Each row is a point on a landscape with many peaks, with its height.
A climber steps from a point to the highest of its 2 nearest points, and stops where none of them is higher. Distance is the straight distance between rows; heights are no part of it.
J_624: [130 116 130 110 104  86 180 197  91  88 100 150 150 102  83 120 130  71
 117 115 125 139 139 120 139 118 117 147 111 125 135 103  82 105 119 155
 172 139 146 128  75 117 172  34 137 105 122 150 140 123 143 196 136  77
 131]  (h 267)
J_395: [134 156 113 134 126 139 156  58 132 156 162 108 112 139 202  96 120 108
  80 125  98 127 130  90  96 131 151  72 154 161  77 175 168 150 142 135
 128 137  98 146 143 125 138 178  94 140 183 130  47 135  83 102 155 135
 118]  (h 366)
J_750: [218 122 160 130 123 128  80 148 111 111 115 143 113 197  87 189  60 134
 156 143 166  64 133 216 199  82 162 156 120 127 128 126 107 174 154 118
 123 114 106 120 140 121 123  68 157 140 139 144 151 150 129 139 144 165
 174]  (h 418)
J_461: [160 144  90 122  99 150 141  71  87 194 122 145 104 130 176 104 103 107
  90 135 102 115 108 114 111  74 139  55 136 165  85 176 129 125 146 183
 168 137 118 158 116  87 120 185 125 129 163 121  55 156  60  96 129 155
 105]  (h 398)
J_351: [181  98  97  92 117 149 161 179  96 110 136 129 188  66 112  94 144  98
 110 165 127 144 165  97 115 143 114 134  91 153 147 138  67 113 125 173
 155 149 151 140 120 110 166  97 133 120 164 143 164 121  95 173 116  99
 159]  (h 222)
J_688: [118 110 102 140 103 185 175  82 163 124 143 102 159 129 189  88 180 143
  84 125 101 151 101  84 101 147 153 118 113 147 141 168 137 108 135 137
 121 123 133 151 151 144 141 182 105 137 154 116 128 140 110 114 119  83
  79]  (h 288)
J_650: [108 159  91 122 150 122 117 172 134 129 148 157 144  95  93 158 159 125
 129 127 135 144 146 125 128 124 119 116 133 116 145  97 119 136 125 139
 125 113 145 111 107 122 156 101 106 143 136 142 150 119 149 149 122 115
 171]  (h 247)
J_531: [151 108 112 101 124 103 110 136 110  93 134 122 103 125 110 130 126 130
 145 132 115  93 130 126 138 105 120  77 141 136 122 128  88 109 131 140
 133 142 112 140 172 129  77 102 176 113 157 120 146 105 104 106  97 155
 154]  (h 152)
J_241: [ 87  76 103  85 135 132 111 120 111 115 123  48 182 120 152 160 154 111
 183 120 151 109 156 102 148 163 125 169  82  99 140  97 105 126  98  97
 126 163 122 141 122  95 126 133 182 142 150 169 130  83 128 143  91 141
 106]  (h 229)
J_280: [ 82  83 158 123  99  97 143 102 166 120 126 136 121 152 107  91 172 120
 103 153 150 154 164 127 109 139 113 139 122 117 122 181 108  95 125 133
 164 111 121 124  69  95 111  92  90 107  70 125 122 139 156 120  93  79
 111]  (h 188)
J_848: [157 115 191 104  96 119 140  91  89 134 121 146  73 161 135 117  89 155
 142 125 104 139 110 152 146 127  96 107 127 115 138 129 100 109 128 112
  99 140 132 136 130 169  87 135 147 104 111  94 137 130 126 105  98 113
  94]  (h 263)
J_804: [139 154 168 160 169 141 125 188 151 139  94 134 136  97  85 120 120 112
 155 127 150 101 141 150 148 122 136 178 138 129 111 106 159 179 131 125
 123 131 126 118 144  88 136  81 184 162 123 153 132 131 159 132 137 128
 171]  (h 163)
J_94: [ 81 127  66 109 145 134 118 143 173 102 191 102 141 123 173 193 168 133
  89 144 139 133 121 114 126 168 192 135 117 113 100 144 158 132 124 108
 119 127  93 126 164 140 162 118  61 145 165 148 120 123  91 127 166 143
 130]  (h 468)
J_601: [ 99 105 137  48 138 130  89 107 129 140  98  81 161 178 129 129 105 125
 142 137 160 126 149 121 111 104 142 100 118  89  74 106 110  72  84 123
 117 146 110  76 104 117  60 155  74  84  85 111  90 159 154 136  97 161
 140]  (h 322)
J_740: [118 156 198  70 126 157 127 145 137 100 186  84 151 109  98 156 105 167
 154 140 137 153 144  95 107 150 164  91 131 119 105  97 107 157  91  77
  54 123 117 141 165 175 125 121  96 125 185 126 156 144 157 162 126 159
 172]  (h 440)
J_271: [119 169 128 195 144 100  93 153 123 145  96 145  91 174 112 156  97 170
 164  87 148  88  89 195 165  72 127 134 142 133 128 112 176 170 140 127
 117  83 134 102 157 142 148 135 162 160  93 122 123 155 133  91 169 154
 116]  (h 546)
J_121: [121 150 118 135 133  81 165 211  91 103 118 115 153 118  94 124 118  67
 143  82 148 116 153 156 162 119 107 163 152 130 152  80 131 156 120 132
 167 109 145 130  57  97 198  61 129 110 105 182 118 102 161 193 148  69
 116]  (h 305)
J_870: [198 150 132 189 178 142 119 142 130 150 109 192 130  78  87  84  89 108
 143 165 109 149 126 118 115 116 102 153 140 153 148 138 135 128 137 126
 124 150 147 103 117 156 151 128 172 141 106 117 153 142 114 151 116 153
 180]  (h 246)
J_111: [107 123 142  39 142 130 133  99  96 114 194 103  93 130 106 177 121 154
 142 134 133 149 149  94 119 148 158  76 147 104 120 101  78  99  86  88
  90 145 113 123 131 166 111 127  68 118 158 131 162 115 156 145 130 150
 135]  (h 505)
J_162: [147 177 171 177 106 113 101  96 145 144 123 169  60 178 126 142 106 158
 104 116 113 151  81 171 118 117 117 129 134 127 110 175 164 127 141 124
 102 109 126 126 157 143  72 133 134 135 104  87 119 139  93  45 138 129
 102]  (h 413)
J_539: [206 123 108 182 150 130 130 148 134  97 175 131 162 114 131  81 130 127
 103 165 117 110 144 157 125 116 122 135 172 163 153 165 148 150 168 148
 159 118 116 162  95 114 166 110 137 125 132 142 125 139 114 154 132 118
 146]  (h 30)
J_726: [ 69 104 108  86 137 114 106 122 145 116 147  91 126 139 178 191 162 129
 105 134 139 128 118  94 117 193 190 156  98  98  98 129 152 129 111  81
 106 161 106 135 189 128 133 111 110 152 142 123 140  95 107 114 138 160
 103]  (h 429)
J_198: [102  93 229 119 104  86 145 106 176  96 135 147  79 156  89 102 159 135
  92 161 138 144 156 130 131 130 119 121 130  86  80 166 103 116 120 142
 169 113  96 136  91 108  64  45  96 115  96 116 128 125 166 102 111  85
 143]  (h 206)
J_927: [141 124 150 117 137 150  65 171 154 105 155 130 201 163  87 166 146 148
 177 159 166  84 192 192 160 116 126 158  96 153 146 114 130 183 136  98
  99  86 118 140 118  78 149 162 129 135 160 176 108 151 158 167 114 182
 174]  (h 55)
J_276: [186 148 204 166 159 111 124 166 139  95 112  85 133 118 123  86  85 109
 114 148 154 101 143 145 146 134 133 176 155 133 100 125 173 149 113 107
 125 137  96 116 115 111 130  84 169 143 104 136 112 136 142 143 150 135
 150]  (h 187)
J_770: [151 202 172 145 161 174 139 207 121 130 105 181 127  90  75 132  98 106
 142 137 140 138 135 133 130 120 136 167 126 110 102  78 151 175 108 150
 134 144 155 130 156 126 168  90 145 183 167 149 152 119 160 130 144 163
 208]  (h 190)
J_21: [174 154 118 161 151 108 130 155 106 113 132 183 106  69 117 137 101  84
 106 154 105 151 120  90 100 156 126 182 148 132 147 130 105 112 147 114
 128 171 137 124 129 150 156  93 149 156 128 128 183 110 125 150 127 136
 147]  (h 221)
J_891: [142 160 186 163  92  81 136 165 142 149  82 142  38 126 120  90 110 159
  76  80 126 141  84 153 120 121 102 152 136 113 106 138 150 101 153 156
 152 137 137 125 176 129  70  85 182 126  70  82 149 111  89  71 145  76
  97]  (h 324)
J_669: [154 106 104  98 153 144  70 161 143 130 133 168 140 126  83 175 132 144
 182 151 139 103 125 113 115 128 150 157  88 144 159 136  93 110 134 113
  83 139 137  86 176 130 101 126 185 155 136 131 174 146 116 134  90 187
 159]  (h 119)
J_188: [ 94 166 145 149 128  87  93  79 105 164 129 179  27 149 124 182 125 154
 120  90 115 125  91 135 124 130 115 113 139 120 135 123 154 122 161 115
 131 115 140 119 172 128  97 149 155 145 105 100 128 132 126  51 147 153
  78]  (h 479)
J_676: [158  93 134 110 128 117 116 105 138  66 124  52 172  85 147  43  96 137
 150 154 129  92 134 107 126 129 114 121 176 112 159 107 121  70 104 100
 112 135  94 129 108 161  76 133 137  71  68 120 123 138 155 162 101 137
 165]  (h 234)
J_451: [ 72 129 156  88 108 152 159 173 173  94 161  44 198 113 151  97 176 159
  87 116 146 128 158 103 123 173 132 117 118 120 106 113 144 142  75 104
  96  84 113 129 140 150 164 127  67 121 147 132 105 127 128 170 154  91
 121]  (h 388)
J_963: [ 97 158 130 150 167 162 101 155 124 170  88 114 175 171 112 191  93 136
 189  97 155 132 112 192 165 114 101 154 112 123 160  70 176 187 106 110
  85  82 175  82 109 150 186 189 111 153 102 144 115 145 166 144 142 157
 105]  (h 551)
J_458: [120 116 107 122 123  83 116 127 110 131 124  92 125 172 163 150 130  89
 107 112 162 110 135 154 164  87 145 102 100 115  72 134 153 136 131 164
 184 125  93 132  93  64 153 109 113 129 114 123  64 117  94 112 150 129
  95]  (h 554)
J_672: [180 148 171 176 104  95 134 163 144 107 109 144  71 151 137 125 122 138
  66  97 130 135  74 173 132 152 152 179 141 118 101 180 166 138 152 146
 142 154 116 147 187 138  97  70 142 132  91  97 161 115  93  89 168  67
  88]  (h 287)
J_659: [ 96 145 121 142 123 107 140 141  54 165  97 132 121 104 150 191  88  79
 147  90 146 158 120 119 142 127 124 164  84 106 109  86 169 190 134 117
 154 154 134 123 106 104 194 136 143 184 141 144  88  88 131 116 143 135
  86]  (h 528)
J_329: [112 158 104 197 123 104 110 104  87 196 110 192  37 113 124 168 101 122
 102  80  94 147  96 115 119 113  91 120 165 148 130 136 152 135 178 130
 145 137 141 108 160 139 131 148 166 144 108 110 121 124  79  58 157 135
  93]  (h 563)
J_231: [116 145 161 136 121 109 128 136  55 136 100 165  55  90  98 143 116  80
 136  97 133 149 151  99 135 152 112 143 111 117 104 102 110 147 139 152
 186 174 139 143 125  79 120  86 203 184 123 133 126  90 155  88  98 137
 128]  (h 527)
J_210: [ 79  95 109  79 125 118 126 126 124 121 111 128 140 110 184 181 164 100
  98 117 140 176 119  87 130 194 160 166  37  76  90 107 135 129  87 114
 131 195 140 138 154 121 168  97 102 162 150 113 140  89 110 117 125 141
  91]  (h 397)
J_916: [149 123 122 141 129 162 136  72 184 192  93 139 144 120 136  38 149 181
 152 140  81 105 102  89  95 105 124  99 120 181 152 159 137  79 140 130
  81 105 157 128 154 168  79 193 160  86 119 113 139 168 116 128 132 133
 122]  (h 266)
J_523: [134 159 129 124 141 127 150 207 140  97 112 140 166 141  74 138 128 131
 130 129 161 121 134 193 155  97 148 129 149 124 158  94 133 149  95 150
 114  84 147 114 100 138 165  69  70 120 121 139 159 139 161 176 160  98
 173]  (h 281)
J_557: [188 120 112 198 159 146  92 145 105 163 139 116 172 133 161 138  69 115
 146 100 136  80 123 183 155  91 127 163 150 163 153 127 179 187 169 106
 116  68 154 124 121 111 201 161 179 147 135 129 111 152  83 154 166 152
 117]  (h 474)
J_569: [104 102  95  68 144 205 132  96 157 187 104  68 184 124 194 129 163 129
 143 116 104 128 126  74 112 168 167 142  80 160 126  99 129 116 100  91
  86 148 136 134 157 140 129 186 129 109 133 132 105 139 121 176 130 132
  88]  (h 264)
J_704: [117 126  83 169 111 152 151 105 111 157 111 171 112 137 144  97 122 136
 156 108  90 132  96 123 136  89  82  89 138 157 196 134 125 120 161 148
 121 102 175 142 129 165 143 182 162 108 122 120 133 126 126  96 121 121
 104]  (h 231)
J_146: [127 126 160 132  81 129 154 120 170  94 158 110 104 147 143  90 175 168
  83 110  94 133  94 122 100 141 138  98 134 128 101 183 123 101 144 138
 124 117 106 164 213 145  65 127 142 106 145  68 145 121  93  79 123  95
 111]  (h 332)
J_444: [170 100 156 178 129 106 111  67 143 113 135 119 128 175 146  91 115 145
 126 149 126 114 109 169 136 104 102 137 173 170 163 184 150  92 152 115
 108 120 126 123 106 161 105 148 127  88  50 102 125 158 102 117 133 124
 104]  (h 376)
J_703: [169 127  92  96  91 133 119 151 105 126 160 169  99 121 100 142 115 149
 132 142  93  99 109 139 129  93 120  86 121 174 152 159  71 120 143 176
 125 132 127 163 201 150  75 119 181 106 193 116 170 133  59 107 109 152
 156]  (h 169)
J_232: [158 121 194 116 117 116 156  83 135 126 180 124 104 148 119 111 135 139
 120 130 103 159 148 128 128 132 125 116 156 160 120 152 103 142 119  99
 108 124 119 149 131 142 117 130 111 107 130 117 113 151 114 136 116 120
  93]  (h 227)
J_597: [193 127 207 106 115 134  87 153 143 115 156 162 111 190  46 174 111 148
 154 157 151  86 158 207 183 104 160 148 146 132 129 118 109 189 147  98
 103 109 102 121 118 123 122  61  99 139 158 152 135 162 158 173 150 143
 218]  (h 363)
J_808: [ 42 164 111 107 136  90 143 120 132 123 154 115  93  91 114 144 146 124
  86 112 120 163 134  78 100 125 128 107 173  88 103  78 115  72 116 117
 134 123 126 100  93 154 125 119  52 125 113 116 129 117 174 140 143 105
 131]  (h 498)
J_249: [ 33 117  97 122 133  98 121 169 171  69 121  81 155  74 117 158 188 121
 114  95 163 139 127  88 112 191 165 171 132  78 116  82 154 102 111 116
 149 141 130 120 141 118 127  76 104 154 119 149 161  75 173 136 160 107
 128]  (h 457)
J_380: [127 125 158 128 150 144  71 135 133  79 117 118 157 166  97 170 114 134
 198 163 166  89 150 182 153 132 126 160 140 111 149 117 136 173 132  95
 116 111  98 134 105  95 121 163 153 133 100 175 106 123 193 107  85 194
 160]  (h 70)
J_383: [141 148 161 100 135 135 108 185 139 113 138 146 135 172  45 183 120 151
 152 136 183 102 166 194 159  99 156 134 128 102 142 103 114 166 115 127
 126 114 131 107 108 106 144  53  82 136 148 165 160 129 188 174 156 113
 183]  (h 319)
J_942: [236  95 119 136 137 134 121 157 136  64 185 107 193 122 128 104 145 136
  82 193 153  95 180 174 135 123 128 156 136 146 152 171 114 165 151 141
 175 111 101 168  71  78 158 130  94 145 158 141 133 145 115 177 126 146
 177]  (h 38)
J_875: [175 128  87 103 105 156 141 115 129 136 163 146 155 128 142 103 139 137
 125 129 101 121 113 113 111  98 139  99 143 179 155 162 110 136 150 158
 106 118 145 170 178 154 140 159 130 112 196 139 135 149  58 123 118 124
 142]  (h 185)
J_860: [190 103 167 159 130 110 117 137 118  45 121  55 162 114 146  49  80 127
 141 156 136  96 140 148 153 129 117 162 166 105 135 131 150 100 115 117
 127 138 101 134 100 135 108 122 160 107  63 133 142 120 142 134 110 125
 159]  (h 215)
J_483: [137 138 100 159 102 170 154  71 161 140 136 153  95 156 168 112 151 156
  94 133  78 148  71 109  95 147 148  88 131 152 126 187 140  92 152 148
 114 131 137 155 179 163  88 168 111 110 147 100 137 145  95  82 136  81
  95]  (h 307)
J_79: [183 113 150 112  83 122 179 177  92 107  95 158 146  98 119  84 113  84
  89 150 123 153 142 131 119 115 126 129 100 115 122 135  68 107 121 199
 167 143 158 131  89 127 139  69 134 105 135 105 154 133 103 175  90  80
 131]  (h 241)
J_873: [ 81 177 135 133 146 162 157  61 142 171 115 108 112 119 171 106 110 144
 128 109  92 151  96  84  97 138 142  88 142 123  91 104 160 128 122  99
 100 139 123  99 163 146 105 204 130 145 150 112  82 126 164  93 126 142
 120]  (h 313)
J_679: [ 82  99 107 123 137 133 117 103 179 162 118 164 148 131 100 126 188 123
 144 155 142 163 155 112  91 160  97 162  91 126 132 163 110  90 121 121
 136 142 142  96  97  88 113 137 106 142  87 121 131 131 169 121  93 125
 111]  (h 171)
J_633: [ 66  95  90  87 138 153 136  80 127 168  87  62 164 129 175 128 162 120
 165  97 132 115 142  83 115 171 123 152  70 133 118 100 147 137 119 105
 112 150 127 123 131  88 123 183 156 139 133 144  82 110 151 134 102 134
  87]  (h 248)
J_520: [174 108 107 135 147 151 131  96 164 109 109 105 170 117 142  31 138 158
 147 174 115  83 131 120 107  98 100 113 141 144 174 151 139  81 122 123
 108 115 132 117 116 159  95 177 138  84 106 127 123 151 130 146 101 141
 153]  (h 250)
J_419: [183 130 145 159 108 116  94 157 121 131 106 165  99 204  95 160 107 152
 158 112 160  65 112 225 190  45 136 125 122 151 141 131 148 168 151 146
 139  80 116 133 140 126 128 109 155 118 121 121 127 147 125 110 161 145
 156]  (h 472)
J_915: [ 89 112 130  92 120 120 127 115  91 157 108 127 136 133 172 211 130  90
 141  95 155 173 128 115 154 185 133 181  59 121 128 104 144 160 109 117
 126 176 157 122 123 126 189 121 128 171 129 139 121 115 112 132 132 121
  53]  (h 444)
J_991: [140 106 102 122 165 134  95 116 114  98 135 129 135 134  96 152 107 147
 214 160 124 109 145 144 144 122 116 116 125 119 172 105  86 148 132 109
 114 123 119 141 115 116 120 164 167 121 131 181 120 130 170 129  77 184
 160]  (h 87)
J_480: [126 115 174 121 104  97 108  87 137 133 124 148  59 128  95 111 114 160
 136 146 103 123 104 135 133 120  83 104 142 133 162 140  84  63 136 110
 113 138 133 122 149 158  40 116 133  78  96  75 169 116 139 102 100 128
 132]  (h 301)
J_690: [111 122  91 101 128 128 154 116 141 100 174 104 139 151 172 155 141 132
  76 136 126 153 119 113 107 148 174  86 129 102 116 133 116 107 111 146
 144 134  90 135 121 151 137 127  26 122 148 120 120 138 109 130 144 106
 113]  (h 515)
J_296: [147 104  42 149 145 151 110 132 125 156 157 167 167 105 105 129 177 101
 144 160 124 127 145 119 112 128 114 135  99 156 149 163 115 152 149 159
 153 125 130 129 131  86 158 133 171 155 159 141 126 130  97 125 117 145
 138]  (h 200)
J_204: [144 121 115 139 124 133 167  88 130 160 201 172 103 139 126 125 153 124
 106 143  83 155 129 122 101 110 110 103 171 206 151 175 109 135 167 124
  93 109 134 165 147 152 148 146  97 103 169 127 133 145  79 138 143 107
 105]  (h 202)
J_876: [149  94  47 134 117 165 155 152 111 128 139 136 182  63 136  87 160  75
 132 135 107 135 135  64 105 144 107 129 110 176 155 156  90 109 154 157
 146 141 146 148 136 110 162 138 177 129 162 160 149 116  77 166 116 121
 139]  (h 211)
J_992: [147 118 102 172 152 148 109 136 135 134 121 163 164 146 108 124 117 159
 187 146 119 117 125 185 144 105  88 145 122 148 219 128 106 131 127 125
  99  85 176 115  88 166 166 181 120 121  95 156 145 146 150 138 105 142
 116]  (h 567)
J_895: [129 141 126 122 131 139 113 131 131 120 121 145 110  94 105 119 128 144
 157 132 105 121 110 109 101 141 132 121 116 113 118 126 118 101 131 117
 103 154 112 123 200 140  74 132 191 145 145  98 166 121 124 102 101 166
 169]  (h 135)
J_230: [ 96 188 163 167 123 134 114 143 129 163  90 153 115 171  95 167  88 157
 181  87 134 135  94 200 164  80 100 118 140 125 140  91 182 179 111 142
  95  74 161  90 126 162 158 158 115 148 100 128 128 148 177  90 144 153
 112]  (h 461)
J_56: [120 173 129 136 145 169 147  39 157 185 127 102 124 152 193 119 116 147
 109 136  95 146 113 101  97 137 158  83 140 142  90 158 184 159 112 106
 113 126  98 133 134 124 131 227  80 137 159 152  53 154 130  91 151 157
 114]  (h 343)
J_693: [136 182  90 116 165 128 132 229 108 108 120 165 152  68  86 173 126 110
 136 144 145 133 138 110 125 123 152 136 133  98 124  71 129 147  97 145
 120 147 152 126 135 134 174  80 115 176 166 148 165  95 156 175 151 143
 225]  (h 218)
J_180: [152 150 112 167 170 169 137 121 131 169 116 145 156  67 139  64 106 120
 150 144  96 139 129  85  96 133 100 125 146 144 144 126 136 138 129 107
  82 135 157 110 136 153 145 202 175 134 144 139 124 144 115 141 120 169
 162]  (h 268)
J_832: [134 153  92 155 161 185 155 105 154 148 106  99 142  82 156  70 119 136
 115 131  76 135 103  58  83 159 138 108 155 138 115 123 148 108 136 104
  91 135 116 109 156 178 105 183 147 113 148 111 113 146 149 147 134 134
 145]  (h 286)
J_648: [105 112  87  82 100 195 177 108 135 139 125  74 189 122 223  91 178 139
 106 115  98 137 121  77 115 171 161 123  82 156 123 121 132 109 110 124
 101 130 155 146 151 144 161 179 112 121 166 119 118 138 103 159 145  81
  89]  (h 276)
J_370: [208 110 138 113 132 157  98 166 128  74 154 129 206 162 102 125 140 149
 132 196 160  86 191 210 161 120 142 157 104 147 162 141 110 167 145 121
 146  89 123 142  94  90 156 133  91 136 164 164 140 155 148 179 118 153
 193]  (h 45)
J_360: [132 130 169 163 124  89 102 111 158 156 132 136  81 134 117  98 122 142
 120 117 128 130 104 132 134 113 102 165 178 157 147 157 135  75 145 101
 109 132 150  97 136 167  88 102 137  99  60  91 142 144 117 119 133 108
 115]  (h 342)
J_477: [140 145 166 124 149  82 146 189  67 115 140 112 130  83 102 125 103  62
 143  89 132 114 156 127 155 119 127 160 175 135 111  82 130 179 134 116
 144 128 117 160 100  95 167  58 188 131 160 184 112  86 144 174 133 102
 143]  (h 364)
J_457: [165 117 225 127  80 108 155 143 149  94 111 171  68 161  84 122 126 136
  77 138 134 150 146 178 136 149 144 131 122  97  79 160 104 149 112 171
 163 144  95 140 108 108  81  27  76 133 124 116 149 126 141 106 122  73
 151]  (h 226)
J_45: [156 122  79 213 128 145 123 135  78 108 101 177 104 102 127 100  96 111
 156 125 110 117 112 127 134 107  82 120 145 133 175 128 128 153 163 174
 157 132 135 157 116 145 137 156 211 124 125 145 144 111 130  84 113 147
 144]  (h 208)
J_637: [102  97  93 121 146 117  60 135 139 104 140 145 124 142  70 177 149 143
 215 131 132  90 125 127 149 121 113 154 115 143 182 119  92 129 141 120
 116 118 142 112 132 129  99 122 175 141 120 159 168 131 141 150 104 167
 141]  (h 104)
J_460: [108 119 165  59  96 172 163 153 148 100 184  59 166 118 147 126 146 181
 132 134 152 144 141  97 105 167 161  85 108 123 109 124 130 156  83 109
  75 117  98 157 171 165 144 149  76 114 187 131 146 128 121 155 147 114
 147]  (h 404)
J_802: [ 97 133 137  54 132 121 110 130 119 161  75 101 133 131 140 136  77 113
 127 113 154 145 120 102 116 120 141 138  88  85  59 101 110  57  90 127
 120 149 126  61 146 136  69 121 126  96  85  75 112 135 110 149 102 145
 136]  (h 291)
J_324: [ 49 117 117  94 126 136 183  79 133 121 113  77 136 117 154 111 136 132
 117 104 113 157 125  76 102 152 134  83 147 107 106  92 129  91 108 104
 129 129 109 119  83 148 112 159  76  97 119 111  90 129 197 141 120  95
 109]  (h 437)
J_971: [139 143 152 135 125  82 133 136  48 119 130 150  79  64  93 141  99  71
 158 103 124 120 160  95 147 121  93 147 163 144 125  88  95 153 144 128
 178 169 134 152 105  91 137  85 202 141 145 167 134  82 139 139 113 143
 144]  (h 442)
J_92: [158 119 127 175 126 138 130  73 140 145 127 110 154 169 177  88 133 143
 106 137 122 118 125 142 119 110 111 131 149 144 129 164 157 103 143 126
 158 102 123 124  82 130 143 184  99 128  99 117 105 164 108 117 138 117
  72]  (h 403)
J_818: [ 89 159 148  88 138 109 162 102 136 103 194 121  87 117 120 165 140 156
  90 152 123 168 138  79  97 168 160  72 164 100  99 121 106 113 102  99
 116 138  81 135 112 151 124 113  16 130 150 117 135 122 164 124 153 117
 142]  (h 579)
J_213: [ 93 170 132 163 124 133 134 144  95 112  95 158 113  78 136 147 143  71
 114  99 129 159 111 101 119 164 133 165 112 101  97  97 167 166 128 136
 165 174 126 137 140  88 180 107 162 181 143 139 122  72 153  85 128 131
 117]  (h 639)
J_274: [ 97  88  93  76 139 110 112  73 115 136 112 108 122 159 131 132  99 116
 143 163 127 113 133 109 111  83 135  84 144  95 103 123  79  66  86 132
 141 153 108 118  72 128  41 154  75  68  87 127 112 137 167 126 103 163
 146]  (h 351)
J_774: [137 133  72 154 119 114 140  84  77 172 119 118  85  97 178  98  88  80
  93  92 105 125 116  87 112 107 108  88 133 148  82 150 138 116 180 168
 180 156 108 132 125  92 131 155 177 113 132 105  70 121  55 109 145 125
  79]  (h 438)
J_508: [ 82 130 112  82 131 107 153 183 156  53 164 109 143  81  93 172 171 154
 100 123 193 148 136 102 109 180 185 115 134  65 132 102 115 107  96 127
 131 130 126 128 151 146 128  75  83 152 146 159 185  87 171 126 159 117
 169]  (h 509)
J_15: [ 90 144 133 106 123 106 148 130 118 112 156 108 130 152 164 147 158 100
 101 109 131 151 137 150 149 129 144 104 107 107  81 115 148 148 100 129
 147 128 113 130 116  99 158 102  88 128 134 125  91 119 118 123 141 103
 107]  (h 490)
J_957: [172 123  85 207 147 147  96 143 126 128 139 143 169 139 139 137 106 147
 160 128 127 105 127 183 161 106 119 157 162 162 218 124 151 164 165  95
 112  85 166 121 107 158 200 167 166 137 112 142 147 147 133 126 144 140
 103]  (h 518)
J_283: [140 130 152 156  95  79 108 136 138 152  82 128  85 130 147  99 102 138
  87 100 119 118  82 150 135  89 101 158 157 140 143 148 133  54 152 155
 120 129 148 103 150 166  69  93 176  65  49  55 158 132  60 117 130  93
  83]  (h 306)
J_566: [125 141 107 179 105 120 139 103  83 200  97 163  79  90 147 105  91 101
 120  85 135 139 105  96 107  93 102 120 134 163 107 148 131 138 182 145
 155 143 147 128 149 103 139 154 216 119 128 113 109 127  45  82 135 125
  97]  (h 486)
J_685: [ 93 107 100 135 108 154 140  61 140 175  80 154 120 140 137  71 144 160
 151 137  76 116  98 118 115  80  85  59 114 162 166 147 104  89 137 152
 113  98 147 133 128 151  80 196 138  79 128 108 136 154 128 116 122 134
 113]  (h 251)
J_723: [ 76 100  93 104 137 117 128  83  82 149 122 103 141 194 180 157 129  89
 137 127 149 121 145 151 158  90 128  92  85  99 110 120 121 140 111 161
 190 125 113 139  59  71 157 176  72 130 135 142  51 130 124 102 110 131
  60]  (h 487)
J_16: [132 107 142 138 139 118 150  70 104 172 116 107 145 178 196 100 116 105
 104 126 120 145 160 146 148 122 103 103 110 119 106 156 146 148 133 144
 168 108 122 139  64  78 174 186  72 132 110 136  51 144 127 129 126 134
  59]  (h 439)
J_53: [158 143 159 139 104  81 132 153 140 111 125 181  43 155  99 153 124 136
  80 119 137 118  92 190 122 129 152 137 129  94 110 164 141 143 143 178
 173 140 126 142 155 114  88  24 111 141 140 100 171 117 121  83 156  90
 125]  (h 255)
J_729: [128 144 192 148  94  98 130 120 161 146 144 159  38 147 120 114 153 168
  70 111  75 137  72 136 110 125 106 113 153 105  99 158 149  82 148 149
 139 129 132 148 180 147  39 107 131 110 117  65 151 115  91  65 138 101
 113]  (h 365)
J_988: [107  80  81 136 151 135  78 121 164 154 134 160 174 122 115 148 190 107
 136 160 152 127 163 117 120 181 108 189 104 147 145 151 124 147 141 111
 153 137 128  99  94  54 158 135 130 155 107 153 103 131 122 150 114 145
 123]  (h 186)
J_500: [ 68  84  79 101 117 116 146  62 118 134  97  87 103 122 158 108 124 102
 131 141 107 136 127  89 119 119 116  63 142 103 117 111  97  70 106 140
 175 151  95 132  83 116  48 167 122  84 100 105 101 107 187 133 102 114
 117]  (h 390)
J_429: [107 125  99 139 148 157 108 144 139 136  87 116 202 158 140 132 122 140
 176 121 158 140 120 168 163 141  88 174  99  97 196  95 151 128 102 101
  84 100 184  89  83 165 174 198  95 156  78 145 123 144 148 154 112 119
  86]  (h 646)
J_195: [ 55 113 137  67 120  79 136 156 140 110 170 125 115 116  76 185 172 155
 111 108 176 158 163  90 127 163 166  95 114  70 125  99  89 106  96 136
 134 110 136 131 110 137 138  59  42 142 147 131 168  96 154 148 146  92
 138]  (h 566)
J_6: [ 31 121 128  91 118 143 151 182 175  98 141  66 172  95 161 144 180 134
 110  97 144 154 156  85 129 201 145 165  96 106 107  79 160 138  89  97
  97 131 137 121 137 130 177 116 105 143 137 137 129  88 145 160 134 109
 121]  (h 416)

Two climbers start at each pair of points below. Name the first point that both come to, or write -.
J_832 and J_21: -
J_770 and J_180: -
J_942 and J_804: -

Call two points neighbours if one is among the 2 nearest of the other. Go from one point of each pair to the other, from neighbour to neighbour, staying as high as possible. Name the lowest point that can't be avoided.
J_271 and J_329: J_21
J_458 and J_213: J_210
J_729 and J_916: J_45
